Each row is a point on a tangle of strands that fork and nearly touch. The rows are in no order.
(in the rows, 128 means zero)
Two points are linked if the straight distance between their rows is under 131. Some points are linked to none.
murin: [104 106 178  99 109 139 142 119 124 130 114 109 155 108 117  71 126 122
 137  92 132 151  87 138  90 164 140 195  87 139 146 133 115 109 107  65
 118 181 134 129 128 114  96 101 183 179  96]
Zopa: [103 106  61 157  89 113 125 158 144 133 170 145 128 113  66 127  92 124
 135 125 158 118 158 139 126 120 126 115 114 122 125 103  76 138 126 171
 147 157 118  72 104 104 136 138 105 119 149]
Baz: [109 104 171 115 100 129 104 139 147 148 111 112 155 157 103  80 148 149
 162 114 148 170  85 141 102 155 140 194  81 163 146 134 108  90 114  53
 133 187 161 119 102 133 102  83 173 199 108]
zotod: [167 204  95 137 163  92 101 124 160 166 111 129 157 105 172 203 193 129
 167 137  96 145 138 131 166  94 118 119 137  60 110 105 113 103 138 147
 154  83 164 170  92 174 172 109  82 167 123]
disef: [114 115  96 132 101 138 135 146 147 158 126 108 152 115  85  85 139 127
 138  84 148 140 109 138  88 153 152 172 112 137 102 127 102  94 116 137
 147 160 137  96 106 108 123  99 159 138 105]
rus: [118 128 143 176 179 113 122 132 127 110 130 175 124  88 130 178 103 150
 144 159 167 135 149 115 144 120 129 111 136 118 165  87 136 130 137  92
  92 151 102 159 150 143 133 145  76 109 158]
Per: [131 111 214 124 154 128 128 107 111 123 127 160 179 119 161 147 107 142
 156  94 138 153  77 130 112 135 122 176  79 119 186 113 127 152 103  62
 106 190 126 170 154 119 107 124 155 191 128]
goza: [152 158 100 139 174  93 112 114 162 140 132 143 164  77 134 208 124 116
 172 124 130 152 136 139 141  75 127 157 119  49 127  61  98  92 129 132
 104 125 119 160 139 138 135 130  83 143 141]
vel: [138 181  97 119 173  99 124 115 144 123  97 118 119  90 139 150 141 125
 129 188 122 138 180 120 150 110 150  98 174  91 111 103 125  84 171 141
  91  82  99 138 122 157 144 148  72  82 130]
Fipil: [182 169  53 121  88 130 122 136  98 101  41 152 108  98 190 106 182  99
 106 111 136 118 159 117  79 141 143  99 194 139  83 140 137  90 106 150
 157  49 180  92 101 125 166  86 157 131  87]
nutul: [179 204  89  96 126 140 133 126 130 131  78 126 119 147 176 110 176 115
 113  86 100 132 148 111  93 130 140 145 184  99  87 151 150 105 122 158
 137  63 163 154 109 130 154  97 148 144  95]
Mipuz: [104 128  97 165 139 125 142 146 125 131  86 139  91  95 124  88 145 158
 110 157 176 115 168 111 114 173 160 114 174 146 118 131 134  99 150  99
 109 115 121 128 122 131 134 126 106 102 118]
sipal: [131 107 143 149 135 128 109 122 110 126 158 187 159  96 135 160  72 124
 157 123 151 137 117 135 133 113 120 124  99 118 170  94 117 164 100 118
 126 178  98 130 151  99 117 132 127 139 157]
sasot: [131 158 156 104 129 172 146 132 120 119 104  90 109 162 139  67 155 131
  96 112 114 121 126 102  91 167 144 161 165 152 114 184 181 110 138 116
 112  96 124 139 126 126 112 113 184 120  97]
kido: [131  56 169  81 100 133 152 103 121 112 172  60  88 193 110  89 123 103
 128 114  57 117  60 146 126 123  90 165  66 178 139 164 156 161 139 160
 153 113 164 116 118 131  83 138 179 148 144]
Zekav: [144 124 203 143 172 128 125 110 112 123 151 174 179 138 158 195 104 146
 161 107 126 147  90 128 139 118 111 153  89 114 182 117 148 180 107  96
 112 180 116 174 164 123 123 136 128 168 152]
San: [144 124  93 132  90 146 110 139 127 157 145 139 128 179 109 121 119 118
 139 107 111 130 114 153 149 118 110 104  99 163  98 165 110 143 105 192
 211 123 141  89 101 135 128 110 151 153 165]
fisu: [128 120 157 155 152 128 121 124 113 138 107 182 146 102 151 150 104 151
 144 126 161 135 114 133 130 143 133 124 116 135 163 122 140 140 102  72
 130 161 118 143 149 123 121 113 132 167 139]
seg: [107 109 139 183 141 123  89 154 152 141 146 178 148 148 129 191 121 165
 149 126 162 148 102 123 153 124 116 127  92 154 162 123  96 137 116 111
 148 178 139 129 107 148 145 109 114 179 149]
nemu: [171 157 182 115 124 124 129 106 112 153  89 184 179 151 183 132 136 150
 173  82 109 151  90 151 125 118 115 152  91  92 125 124 127 145  63  72
 165 149 150 174 156 115 103  78 155 230 119]
rera: [148 122  64 179 141  96 109 146 147 117 111 182 134  38 141 169 127 119
 157 179 153 141 157 140 125 101 117 108 124  83 123  44  92  87 107 119
 121 117 128 118 140 130 143 117  72 135 154]
rato: [123 132 143 104  77 179 132 134 121 134 113 110 121 154 114  60 116 128
  86 123 115 118 124 137 103 164 144 121 123 184 122 188 152 141 110 117
 151 135 121  81 115 105 105  99 188 135 116]
duleb: [176 168 162  95  97 185 129 113  85 106  70 149 105 164 201  83 124 138
  92 138 136  88 145 119 113 153 138  74 178 179 108 205 178 161 100 119
 133 114 129 100 136 106 120 101 194 127 109]
Kede: [108 136 181  97 141 166 165 113 122 116 142  59 114 150 128  78 139 117
  89 109 100 113 116 105 105 164 136 178 142 141 120 165 172 119 154 116
  85 103 105 157 146 122 111 146 171  97  99]
mup: [155 138  63 125 121  99 132 144 117 149  38 129 122 113 166  96 216 123
 130  97 143 142 130 125  97 148 151 155 180 109  79 142 133  61 114 100
 153  71 190 140 112 136 155  84 145 152  81]
Kul: [136 153 120 173 160 108  88 154 166 172 134 139 153 154 131 196 189 158
 161 128 147 163 100 125 162 110 119 143 116 119 117 117  98  97 128 129
 165 129 173 164  92 174 155 100  98 175 127]
Giti: [ 83 100 120 197 139 114 103 169 163 138 138 164 117 151 113 186 138 190
 131 150 174 144 137 107 152 143 131 114 108 158 160 132  88 127 145 109
 132 170 149 132  98 158 157 124  83 153 141]
Nunip: [119 115 114 192 117 122  74 157 163 157 134 183 169 140 129 172 136 152
 166 115 175 144  92 134 144 108 124 138  90 142 143  99  61 106  94 114
 172 183 160 111  96 130 136  77 131 200 133]
gug: [126 143  91  66 133 115 135  90 144 129 150  82 130 128  81 144  96  86
 106 127  84 126 139 145 144  74 134 126 147  86 102 119 125 120 161 197
 112  77  99 108 143 126 116 167 114  73 122]
keb: [151 149  89 140  90 147 131 132 101 129  72 174 108  93 150  89 124 130
 103 141 146 105 159 135 107 153 146  79 166 157 105 144 136 130  97 117
 160 113 123  83 121 109 133  96 146 132 118]
duz: [140 123 194 111 148  99 131 123 154 142 180  99 150 218 110 156 146 148
 171  79  77 163  65 137 145  99  91 189  73 115 132 116 133 134 150 132
 137 126 159 177 124 174 121 134 125 191 149]
Nelo: [138 127 198  94 127 164 164  92 101 121 154 109 136 151 156 121 113  98
 115 113  85 115  95 133 121 149 119 146 107 126 131 158 174 177 118 114
 112 143 105 164 172  91 105 142 168 125 125]
rume: [118 137 133 202 172 114  95 142 146 122 139 195 133 113 145 242 135 165
 138 163 154 145 142 116 176 105 108 100 115 124 162 106 111 141 124 121
 130 151 131 146 124 174 159 128  66 145 158]
keviv: [ 71  36 143 122 116  81 142 152 124  99 213 101  95 121  75 116  60 106
 127 112 138 104 124 121 139 102 114 118 114 132 185 102  98 180 153 140
  94 160 118 101 123 124 124 196 103  84 134]
ren: [131 125 186  90  84 170 115 125 122 129 107 103 123 193 137  63 119 144
 112 145  98 124 117 145 130 167 122 119  97 202 144 203 174 154 110  97
 153 151 133 104 114 125 105 101 189 157 141]
midez: [119 113 162 125  88 157 104 152 131 134 100 127 109 208 125  84 119 175
 121 156 120 122 138 133 155 173 114  80  99 211 156 206 156 155 123 103
 174 154 142 105  96 149 121 110 153 164 166]
Kani: [105 106 151 109 112 164 146 116 104  72 177 130 127  82  99  64  82  87
  96 155 130  85 124 117 113 113 122 103 144 136 144  81 145 171 113 103
  94 149  79 118 176  67 109 144 115  34 121]
naza: [113 110 193 120 129 127 118 140 145 132 141  96 144 179 109 111 146 154
 161 117 120 169  78 125 115 166 119 198  86 163 153 146 144 109 140  77
 121 169 149 155 109 152 117 114 155 179 130]
Mik: [107  94 189 105 143 162 144  97  97  79 182  99 113 124 122  95  95  71
 101 155 118  73 118 117 142 119 108 100 136 141 148 105 163 184 133 109
  76 141  76 150 189  86 109 173 116  19 127]
movil: [126 148 117 166 139 141 127 138 107 118 117 174  93 129 149 151 117 150
 124 183 143 100 191 114 165 147 111  49 148 150 132 145 132 156 133 144
 146 131 107 129 127 153 150 144  91 104 175]
Rab: [151 138 172 121 121 174 127 124  97 118  92 140 107 192 181 107 123 158
 115 158 125  84 149 116 161 169 109  57 144 192 138 214 187 180 120 129
 144 147 114 121 132 135 130 135 161 122 159]
vuga: [ 88  71 108 120  62 149 158 142 122 117 179  88  99 153  67  70  95 123
  81 118 123  85 130 127 119 146 120 105 110 178 135 164 126 172 140 164
 145 128 118  60 117  98 109 150 149 106 130]
Rugal: [153 181 122  97 127 160 129 141 123 105  81  87 103 187 153  56 188 138
  93 102 119 132 140  84  83 158 155 161 187 141  99 195 170  93 136 136
 110  67 161 135 106 135 128  98 188 130  82]
futot: [108 126 103  65 131 122 133  89 134 103 144  66 110 140  72 114 102  95
  73 150  94 104 144 126 145  73 140 102 173 108 110 132 131 122 185 190
  95  49  90  94 149 128 106 181 114  36 104]
zavun: [111 114 149 150 173 110 135 125 129 128 126 144 143  79 126 152 122 145
 151 101 172 154 105 114 107 132 148 182 124 103 157  87 126  99 136  69
  82 155 116 176 150 134 121 144 113 141 115]
Misop: [146 157  87 136 110 159 140 130 112 108  97 146 100  86 129  90 120 119
  93 150 137 105 163 125  95 135 141  98 187 138  95 118 145 119 116 146
 125  96 108 101 137 108 132 118 129  85 120]
gogo: [101  78 138 149 140  90  96 147 135 114 195 151 149 104 105 176  70 110
 165  98 157 141 117 126 128  73 122 160 104  91 182  69  80 141 131 145
  91 186 104 116 120 126 133 170 115 118 141]
numo: [135 163  85 108 168  77 111 112 169 132 111 112 152  84 109 184 125 113
 151 189 106 159 167 135 162  87 144 106 149  64 120  93  96  75 180 146
  96  96  98 124 121 150 140 153  56  93 130]
Nar: [112  51 169  88  95 150 157 103 111 101 181  55  97 162 114  89 108  83
  92 110  71  98  73 134 119 143 101 151  77 172 137 166 152 170 142 144
 135 125 135  98 135 103  89 149 180 115 122]
faro: [100 100 143 166 132 115 120 138 120 137  68 181 123  99 142 115 114 177
 121 138 192 122 130 131 129 165 144 104 124 156 165 129 130 121 117  31
 126 157 135 123 134 128 126 106 126 178 123]
gulu: [154 138 122 145 127 111 104 157 125 171  64 159 146 143 159 128 202 140
 163 112 149 158  94 134 136 135 129 139 135 126 108 128 118  81  92  60
 184 114 191 153 104 152 129  58 139 212 105]
Naviz: [113 119 123 185 180  94 108 135 149 123 124 174 141  80 132 203 128 158
 150 135 182 153 124 114 131 103 142 152 123 100 165  72 110 100 135  83
  82 154 124 162 138 148 142 136  79 135 134]
Rop: [ 91 104 133 104 154 126 147 113 134 120 145  57  88 174 100  95 121 144
  81 136 115 107 138 113 154 127 140 119 143 153 128 177 154 130 185 176
  98  71 109 119 130 155 112 174 134  72 126]
gik: [149 147 133 129 138 119 126 150 142 171  82 129 147 166 141 113 209 155
 170  96 133 168  94 122 114 142 132 187 138 104 102 126 129  77 115  61
 152 119 182 180 116 157 124  77 135 201  99]
baf: [107 112 113  96  98 157 146 126 119  80 187 101 131  80  66  80  89  73
  88 135 117 101 125 123  93  91 124 125 142 116 117  67 128 153 119 143
 104 135  83  92 161  80 113 146 123  33 109]
Tefi: [101 115 179 133 147 163 152 131 114 113 126  98 107 133 126  80 113 138
 105 143 144  89 143 105 128 182 131 117 150 173 149 155 175 138 153  93
  87 141  89 143 148 123 116 146 145  89 125]
tiv: [144 101 194 106 121 161 138  87  81 121 143 146 154 126 161 121  76 110
 128 156 119 104 105 134 144 143 125  96 102 138 157 140 163 213  89 104
 107 177  95 138 192  68 109 143 151 105 138]
gibim: [146 151  62 136 104 137 106 139 133 158 133 132 120 155 119 134 141 117
 125 125 110 133 145 140 148 115 118 100 122 146  89 166 104 126 116 212
 200  93 146  95  87 153 150 120 129 131 155]
vesap: [100  77 181 141 151 103 111 138 131 114 188 133 156 126 123 168  92 117
 160  77 142 150  76 122 117 105 121 192  83 112 186  98  90 140 132 123
  91 197 117 139 119 137 134 162 142 153 131]
maru: [ 83 123 100 163 164  89 117 143 159 142 125 109 101 128 105 147 158 194
 115 175 162 142 181 108 152 148 162 105 142 128 130 143  97  91 196 134
 101 125 135 140 100 157 151 156  70  85 125]
lopo: [103 116  97 141 117 116 122 145 135  84 175 175 106 111  85 141  74 116
 136 191 141 111 191 132 154  94 106  67 132 112 149  91  97 169 132 146
 122 147 100 109 146 122 129 167  59  80 193]
Pemaz: [127 139  66 173 146  91  98 145 174 135 131 154 132  61 129 196 138 127
 153 196 142 148 180 133 153  96 124  93 119  85 126  68  66  91 136 144
 117 122 134 114 111 154 153 130  54 120 149]
Tem: [141 130 204 104 127 123 132  92 106 140  90 165 180 128 171 116 120 147
 154  87 127 156  83 156 112 131 125 169  70 110 156 122 124 144  73  51
 137 175 144 161 160 110  89  93 170 221 116]
Pimog: [165 169 184 125 152 109 115 137 156 159 159 118 158 226 127 163 176 167
 164  86  74 166  89 126 160 103  88 164 102  91 117 120 146 135 146 123
 153 107 163 191 118 191 138 111  98 198 143]
vab: [178 174  69  94  96 127 144 136 131 137  41 115 131 142 163  87 207 114
 123  59 108 142 132 116  67 132 139 168 182  88  75 144 128  70 105 133
 147  59 196 150 113 127 155  69 154 155  68]
bosig: [102 120  53 184  82 112 124 171 144 125 150 175 121 101  86 143 109 147
 139 163 172 114 183 132 130 132 124  89 116 122 141  97  55 132 119 143
 154 155 129  87  95  99 147 130  75 146 151]
suvi: [111 102 156 103  98 157 149 116 103 122 159 115 146  90 110  83  90  93
 102 105 125 117 104 130  98 151 134 144 106 140 140 115 127 154 107 113
 115 173  94 106 146  79  99 128 163 114 107]
Fabo: [102  87 190 121 151 113 125 135 137 124 178  96 144 152 111 142 115 132
 154  90 122 159  69 128 120 139 118 198  79 141 161 130 121 131 148 107
 104 177 133 154 116 145 126 150 148 160 136]
fakan: [ 77  77 140 116 166  70 138 116 148 120 160 101  94 148  81 174  84 146
 132 136 133 128 140 123 177  89 132 101 120 134 163 129 114 146 195 158
 103 116 122 122 131 174 116 192  81  90 148]
bizi: [130 127 133  93 104 164 156 101 106 121 169 109 141 106 111 120 100  72
 106  95  95 121 104 143  98 112 121 153 120 105 106 106 135 151 103 162
 123 139  95 120 165  77 104 139 156  93 114]
todat: [138  91 168  97 108 143 132 100 100 134 176 129 145 166 139 141  90  97
 143 105  89 124  76 162 140 123 105 130  72 138 133 151 139 194  96 152
 157 165 121 121 154  91 102 139 169 147 154]
fuz: [110  99 186  90 100 147 154 102 101 118 118 112 153  74 133  60  98 109
  97 102 134 124  97 132  91 164 140 162  95 141 152 125 127 142  99  63
 104 177 109 115 155  88  88 111 181 148  88]
Dap: [123 136  69 163 148 104 114 155 148 172  89 119 117 116 137 121 204 162
 134 144 159 152 142 121 125 155 162 134 151 129 101 141 107  73 138 117
 145 108 178 138  85 147 151 106 113 125 108]
Tikom: [118 156 119  88 134 158 125 108 122  94 135  64  97 155 102  95 121 116
  52 150 109  89 159 106 126 101 142  98 191 121 103 147 146 117 173 188
  81  47  94 104 137 124 120 171 141  33  98]
gedod: [ 97 121 153  97 150 135 156 110 130 126 165  61 120 123  99 103 116 109
 100 109 116 126 121 117 123 137 146 164 138 127 127 134 149 121 168 136
  78 111  96 152 144 125 116 166 134  77 109]
Vafa: [102 127 134 200 174 110 104 154 162 136 124 170 128 128 138 224 170 190
 129 158 170 149 123 105 165 130 129 119 122 137 161 118 109 114 143  96
 119 153 154 154 108 179 163 119  72 148 134]
Femed: [159 141 163 103 112 178 124 120  99 113 120 118  99 221 174 103 132 138
 105 138  95  97 123 121 147 146 108  86 140 182 122 220 194 174 123 156
 150 109 125 120 130 131 122 134 179 122 155]
fibi: [158 117 205 125 156 142 137  93  88 126 142 167 169 134 171 173  86 135
 156 141 121 124 100 131 154 132 118 112  97 118 169 136 169 209  92 104
 111 177 105 168 191  95 117 148 135 131 157]
Kamo: [ 82  76 144 119 158 105 147 119 141 125 158  81  86 170  93 132 104 152
 115 131 125 114 133 119 164 121 123 110 119 161 150 163 145 148 188 161
 113 105 127 126 128 168 115 180 113  96 152]
fele: [172 185 120 109 120 157 135 127 109 125  82 147 111 148 181 102 153 121
 113 106 117 124 137 115 105 142 140 121 177 142  94 172 169 125 111 133
 150  91 142 133 118 122 132  97 165 146 110]
bebun: [144 139  85 159 153 108 117 127 141 141 115 160 148  63 132 168 121 119
 162 126 151 144 133 143 118 107 131 149 125  84 119  69 107  91 107 125
 125 131 126 140 139 120 133 112 104 142 139]
riv: [132  81 186 111 115 103 115 133 145 133 177  88 135 212  97 127 128 139
 179  97  98 163  56 144 135 114  90 190  65 161 138 125 120 121 135 143
 153 148 167 138 106 160 111 120 154 191 150]
gito: [134  88 163 119 123 126 111 111  98 129 185 161 170 123 138 158  69  95
 158 100 123 129  93 150 133 107 111 139  74 112 161 108 109 191  93 149
 135 193 107 116 150  85 105 144 157 140 152]
Dala: [ 82 108 108 163 132  97 118 155 148  98 161 167  98 123  87 181  88 152
 132 179 159 122 196 116 165 106 117  77 124 119 162  97  85 149 162 138
 109 150 114 124 128 150 149 169  45  99 172]
zibe: [139 119  50 158 121  90 114 165 129 171  55 129 118 107 156  97 237 147
 135 137 160 147 138 127 118 157 159 129 165 133  92 143 103  59 121  99
 162  88 211 127  85 139 157  88 135 133  89]
fute: [124 159 161 104 168 148 157 101 116 111 139  99 115 114 128 115 115 105
 106 133 119 108 141 119 129 117 142 136 168 110 124 112 170 125 153 125
  70 102  77 168 167 123 114 158 117  63 123]
kor: [142 152 106  84 113 157 143  99 123 125 158 102 127 126 105 140 104  80
  95 109  83 118 131 150 114  88 119 134 145  97  92 116 142 142 124 192
 124  95 103 113 158  99 117 151 140  79 121]
kel: [159 172 124 105 120 174 125 124 112 121 121 117 101 184 157 105 143 120
  93 117 102 116 138 115 122 138 128 112 164 149 100 191 168 142 127 176
 145  83 128 120 118 129 133 128 169 116 131]
puren: [118 133 160 125 157 134 163 114 114 129 104 127 134  95 140 106 132 134
 133  96 144 140 110 120 101 154 145 177 139 116 132 119 156 107 127  70
 100 131 113 176 160 126 110 130 142 147 107]
nuf: [114  98  94 109  71 165 147 136 126 129 161  86 113 156  73  82 113 107
  77 102 104 108 115 139 101 126 127 126 115 165 101 165 131 148 131 194
 160 105 126  59 118 107 114 135 174 100 118]
fas: [155 175  67 137 130 128 125 128 119 111  78 140  94  85 163 111 154 119
 105 167 139 116 183 117 108 136 145  92 193 127  94 118 135  95 134 154
 123  70 130 109 114 143 155 123 112  89 121]
fenu: [112  62 152  77  99 133 165 105 114 112 198  50 113 143 100 102 112  68
 104  78  75 114  68 142 108 123 107 176  76 136 119 131 122 158 136 172
 132 133 135  99 130 104  94 150 173 115 108]
kipon: [176 181  42 138  86 148 103 137 127 150 107 150 135 117 150 136 159  94
 132 131 106 127 161 141 128 114 116  91 139 132  83 146 103 116  92 209
 200  90 152  88  82 137 167  98 137 130 140]
Lapum: [158 187  92 121 175  81 132 117 126 110  59 123 104  74 192 140 178 129
 129 182 129 123 183 112 135 119 150  98 197  85 104  91 147  71 168 120
  81  54 124 151 121 165 154 140  75  96 111]
Gukik: [172 152 162 119 109 121 103 134 118 166  65 170 166 165 171 116 174 140
 172  92 128 161  90 155 134 114 118 143 107 114 113 124 119 106  66  59
 192 137 173 155 128 141 107  45 151 247 107]
dov: [125 122 113 107  62 176 145 134 121 134 141 110 139 131  85  78 110 104
  84  97 114 114 114 146  88 141 136 132 111 159 105 151 129 141 103 157
 157 146 114  62 120  86 111 105 188 121 104]
Poz: [129  45 168  99  98 110 131 124 133 122 174  80  98 203  95  98 111 130
 165 112  83 134  56 150 133 114  86 159  61 191 148 144 131 148 135 158
 166 136 177 104 101 152  87 124 168 174 159]
sabu: [173 186  87 140 155  83 120 131 134 147  77 145 131  81 203 175 204 125
 158 123 110 134 142 126 143 115 124 127 161  67 101  95 141  91 128 111
 146  66 174 178 111 162 170 106  95 169 112]
tig: [146 147 111 177 142 119  88 146 153 166 119 167 165 125 144 182 165 135
 175 110 150 149  95 137 147 110 120 142 106 118 118 100  87  96  93 119
 180 143 165 147 106 140 143  79 123 194 128]
pudod: [ 82  85 127 166 141  94 109 156 145 107 180 160 121 114  94 171  74 142
 142 137 172 136 148 112 140 104 126 121 119 120 184  88  93 145 148 125
  86 177 106 130 122 133 144 166  78 105 151]
ludof: [105 145  76 165 141  91  92 140 159 144 135 146 116 107 124 207 149 149
 137 195 127 143 189 123 182 104 121  73 116 107 123 119  70 110 161 172
 148 106 143 116  92 178 165 149  60 118 149]
rona: [128 122 115 131 115 130 122 147 157 170 112 104 164 150 102  93 174 135
 169  83 146 167  91 137  99 143 145 197 109 125 101 121  94  65 110 115
 158 159 169 132 105 123 120  82 156 172 101]
Dibe: [131 144 144 180 171 127 115 132 116 119 127 185 117 116 147 196 115 159
 140 171 151 126 160 118 168 128 111  75 133 133 154 121 139 156 127 117
 131 148 111 148 142 156 148 138  81 119 173]
tibe: [ 97 106  96 178 117 110 134 156 124 141  75 164 105  93 120  96 138 170
 120 149 190 116 150 123 115 174 159 106 145 148 135 127 114 104 132  62
 131 134 142 115 116 120 129 108 113 146 112]
zosa: [ 69  63 133 139  91 110 145 168 122 105 198 112 118 112  69  90  69 130
 119 121 162 109 134 112 118 144 129 125 117 141 180 111  97 165 143 118
 100 179 104  97 110  95 130 166 110 107 124]
Domu: [158 125 219  82 108 180 161  72  81 115 126 117 142 152 189 112 105 104
 109 149  89  90  93 130 125 154 127 112 111 127 131 166 179 204  88  98
  95 152 104 156 200  62 102 138 173 107 104]
Meku: [164 179  70  99 113 150 138 112 140 136 117 113 140 104 116 141 123  88
 115 110  95 129 148 149 100  99 127 142 154  85  81 110 123 108 110 197
 138  92 118 112 133 109 143 118 132 100 120]
nabik: [153 118 215  76  99 157 139  89 101 128 142 115 153 181 166 117 111 114
 131 127  68 126  76 154 136 147 109 138  69 143 136 176 163 199  90 108
 138 168 129 143 160  86 101 122 182 163 140]
Nari: [123 166 116  94 158 135 127 115 130 121 116  63 103 176 123  95 149 140
  74 129 113 117 153 102 133 126 156 126 175 124 107 183 152 104 180 183
  93  53 112 130 116 146 131 159 145  80 107]
Lig: [ 74 112 125 138 171  75 120 129 158 126 141 109 109 134  84 170 115 172
 123 166 151 143 172 115 173 112 151 101 136 120 146 128 101 110 209 141
  86 126 110 134 120 166 139 177  59  77 135]
Fug: [117 118  81 107  99 138 135 128 132 105 178 122 129  90  66 108  84  82
 110 135 121 114 145 143 112  88 122 117 137 106 109  79 117 149 121 177
 119 134  90  80 147  97 118 149 109  60 139]
nub: [132 131 141 140 145 118 108 154 165 169 131 107 155 175 112 131 190 162
 170 105 143 181  83 124 120 135 132 198 114 123 114 125 113  77 131  93
 139 147 172 169 105 155 129  97 127 180 112]
vorum: [169 145  47 137  94 137 135 129 126 121  92 158 142  48 118 121 117  94
 131 134 127 119 150 156  84 108 122 118 146  93  88  72 114  97  80 162
 149 114 114  83 148  97 136  94 124 116 128]
Bamo: [117 149  88 170 157  91  85 143 171 165 135 130 137 125 125 205 173 156
 148 162 136 157 141 130 175 105 128 111 116 113 114 121  78  94 150 159
 157 116 162 138  81 174 168 126  83 140 132]
Tere: [140 169 106  94 172  81 122 100 168 139 128 110 170  91 108 195 113 107
 164 139 103 156 146 138 153  68 140 145 136  41 125  79 100  85 173 137
  84 106  92 152 138 139 132 157  68 115 130]
soka: [114 120 109 128 118 144 131 124 119 102 167 153 112 103  97 118  80 103
 119 162 131 107 161 136 136 108 117  86 142 126 129 100 132 166 121 145
 115 142  87 111 156 101 118 154  97  68 164]
dibu: [144 138  66 119 104 139 141 122 139 133 130 118 157  69  85 122 112  92
 133 102 129 128 135 150  87 103 132 155 134  87  93  73 103 100  99 179
 134 140 108  94 140  97 125 110 133 100 120]
zam: [107 134 105 163 164 106 114 151 154 160 122 115 115 140 116 143 169 175
 129 147 157 154 142 115 140 153 155 134 136 137 121 150 114  94 161 124
 129 123 151 144  93 160 148 133  98 119 127]
Ludim: [133 184 131 110 184 116 144 107 132 126 109 108 119 109 135 137 135 127
 119 145 123 123 159 117 139 115 151 129 180  90 116 113 157 103 170 126
  78  88  88 168 142 147 131 153  93  80 123]
Dek: [110 123  78 150  97 135 132 149 140 149 139 130 126 111  83 100 118 131
 117 122 150 123 144 135 111 149 144 128 128 144 110 130 106 122 126 154
 149 141 120  85 106 110 133 119 128 117 130]
nupog: [ 85 118 130 162 129 143 147 151 125 121 114 129  95 124 106  84 116 162
 107 160 172  94 170 102 126 180 144  95 160 165 145 143 140 131 156 100
 102 139 102 130 127 122 129 139 108  97 132]
des: [118 109 150 140 116 160 127 138 114 127 121 141 104 183 133 116 103 161
 116 151 128 101 146 124 159 167 110  67 117 190 149 193 154 174 131 128
 159 151 119 114 123 138 131 141 139 135 173]
dodi: [183 169  51 142  95 135 123 134 123 147  81 161 136  76 155 138 150  94
 145 121 117 123 148 152 106 120 125 114 147 110  84 112 110  99  78 169
 184  99 144  96 113 114 152  83 137 143 127]
zovup: [172 156  63 129 111 104 131 131  98 101  44 156 103  75 193 116 171 102
 117 132 136 118 161 129  98 136 132 109 193 111  78 106 150  79 115 125
 137  49 155 114 130 128 165 107 130 125 104]
Bafe: [120 120 132  79  93 151 172 106 126 123 173  63 148 134  95 111 121  67
 100  60  76 127  86 144  88 113 114 185  97 100  96 113 114 131 119 187
 132 132 121 115 140  91 104 142 174 110  93]
Mube: [161 162  98 153 109 151 123 125  97 124 105 192 104 105 170 132 114 129
 125 172 135 106 172 127 143 139 123  55 157 149 111 150 134 158  96 141
 167 123 113 105 126 123 143 118 121 121 159]
dus: [172 180  76 123 150  67 131 122 127 117  59 137 114  63 218 159 199 116
 143 147 117 127 166 120 135 119 131 108 181  70 100  86 153  71 144 112
 113  41 159 156 121 161 174 124  86 139 110]
kanad: [117 122 187 101 127 153 170 102 101 113  90 113 130  95 146  69 123 122
 108 103 132 119 110 121  92 168 145 171 139 139 130 140 164 117 117  56
  96 132 108 153 167 107  97 117 174 144  85]
Gugem: [ 73  48 128 134  84 118 152 157 135 114 182  99  96 159  74  93  78 142
 113 121 140  99 132 126 133 151 114 110 101 177 164 156 115 168 152 140
 134 156 129  87 106 115 120 166 126 128 146]
zosof: [201 215 121 121 157 116 130 104 116 125 122 166 133 117 206 186 150 119
 151 142  89 124 165 127 164  98 111  92 161  78 100 128 163 156 119 153
 140  87 124 165 135 149 154 127  99 138 150]
pamuk: [ 97  84 193 123 150 149 151 119 106 101 165  90 116 128 118 101  90 105
 107 136 130  89 121 112 140 159 113 113 122 162 168 134 166 168 153 103
  78 157  84 148 163 111 115 169 132  71 134]

Follow the links from the first point to the second, and from the first to the third. Name the last point that the two ways share.
Tere / kor / naza: fuz
midez / vorum / kanad: kor
Dala / rus / Dap: fuz
Fabo / vorum / kido: bizi
vorum / Tere / zovup: Dibe
suvi / keb / ludof: Dibe
rus / Dap / Pimog: bizi

A fork is a point with three links. Follow the links from the first point to the second and name the forks in between, in order.
Ludim / Baz: vel Dibe fuz
maru / Poz: kor bizi
fenu / fele: bizi kor
dodi / Kani: kor bizi fuz
naza / tig: fuz Dibe
Giti / futot: Dibe fuz bizi kor
goza / Nar: Dibe fuz bizi
pudod / bizi: fuz
nutul / movil: kor bizi fuz Dibe
sasot / Misop: vel Dibe
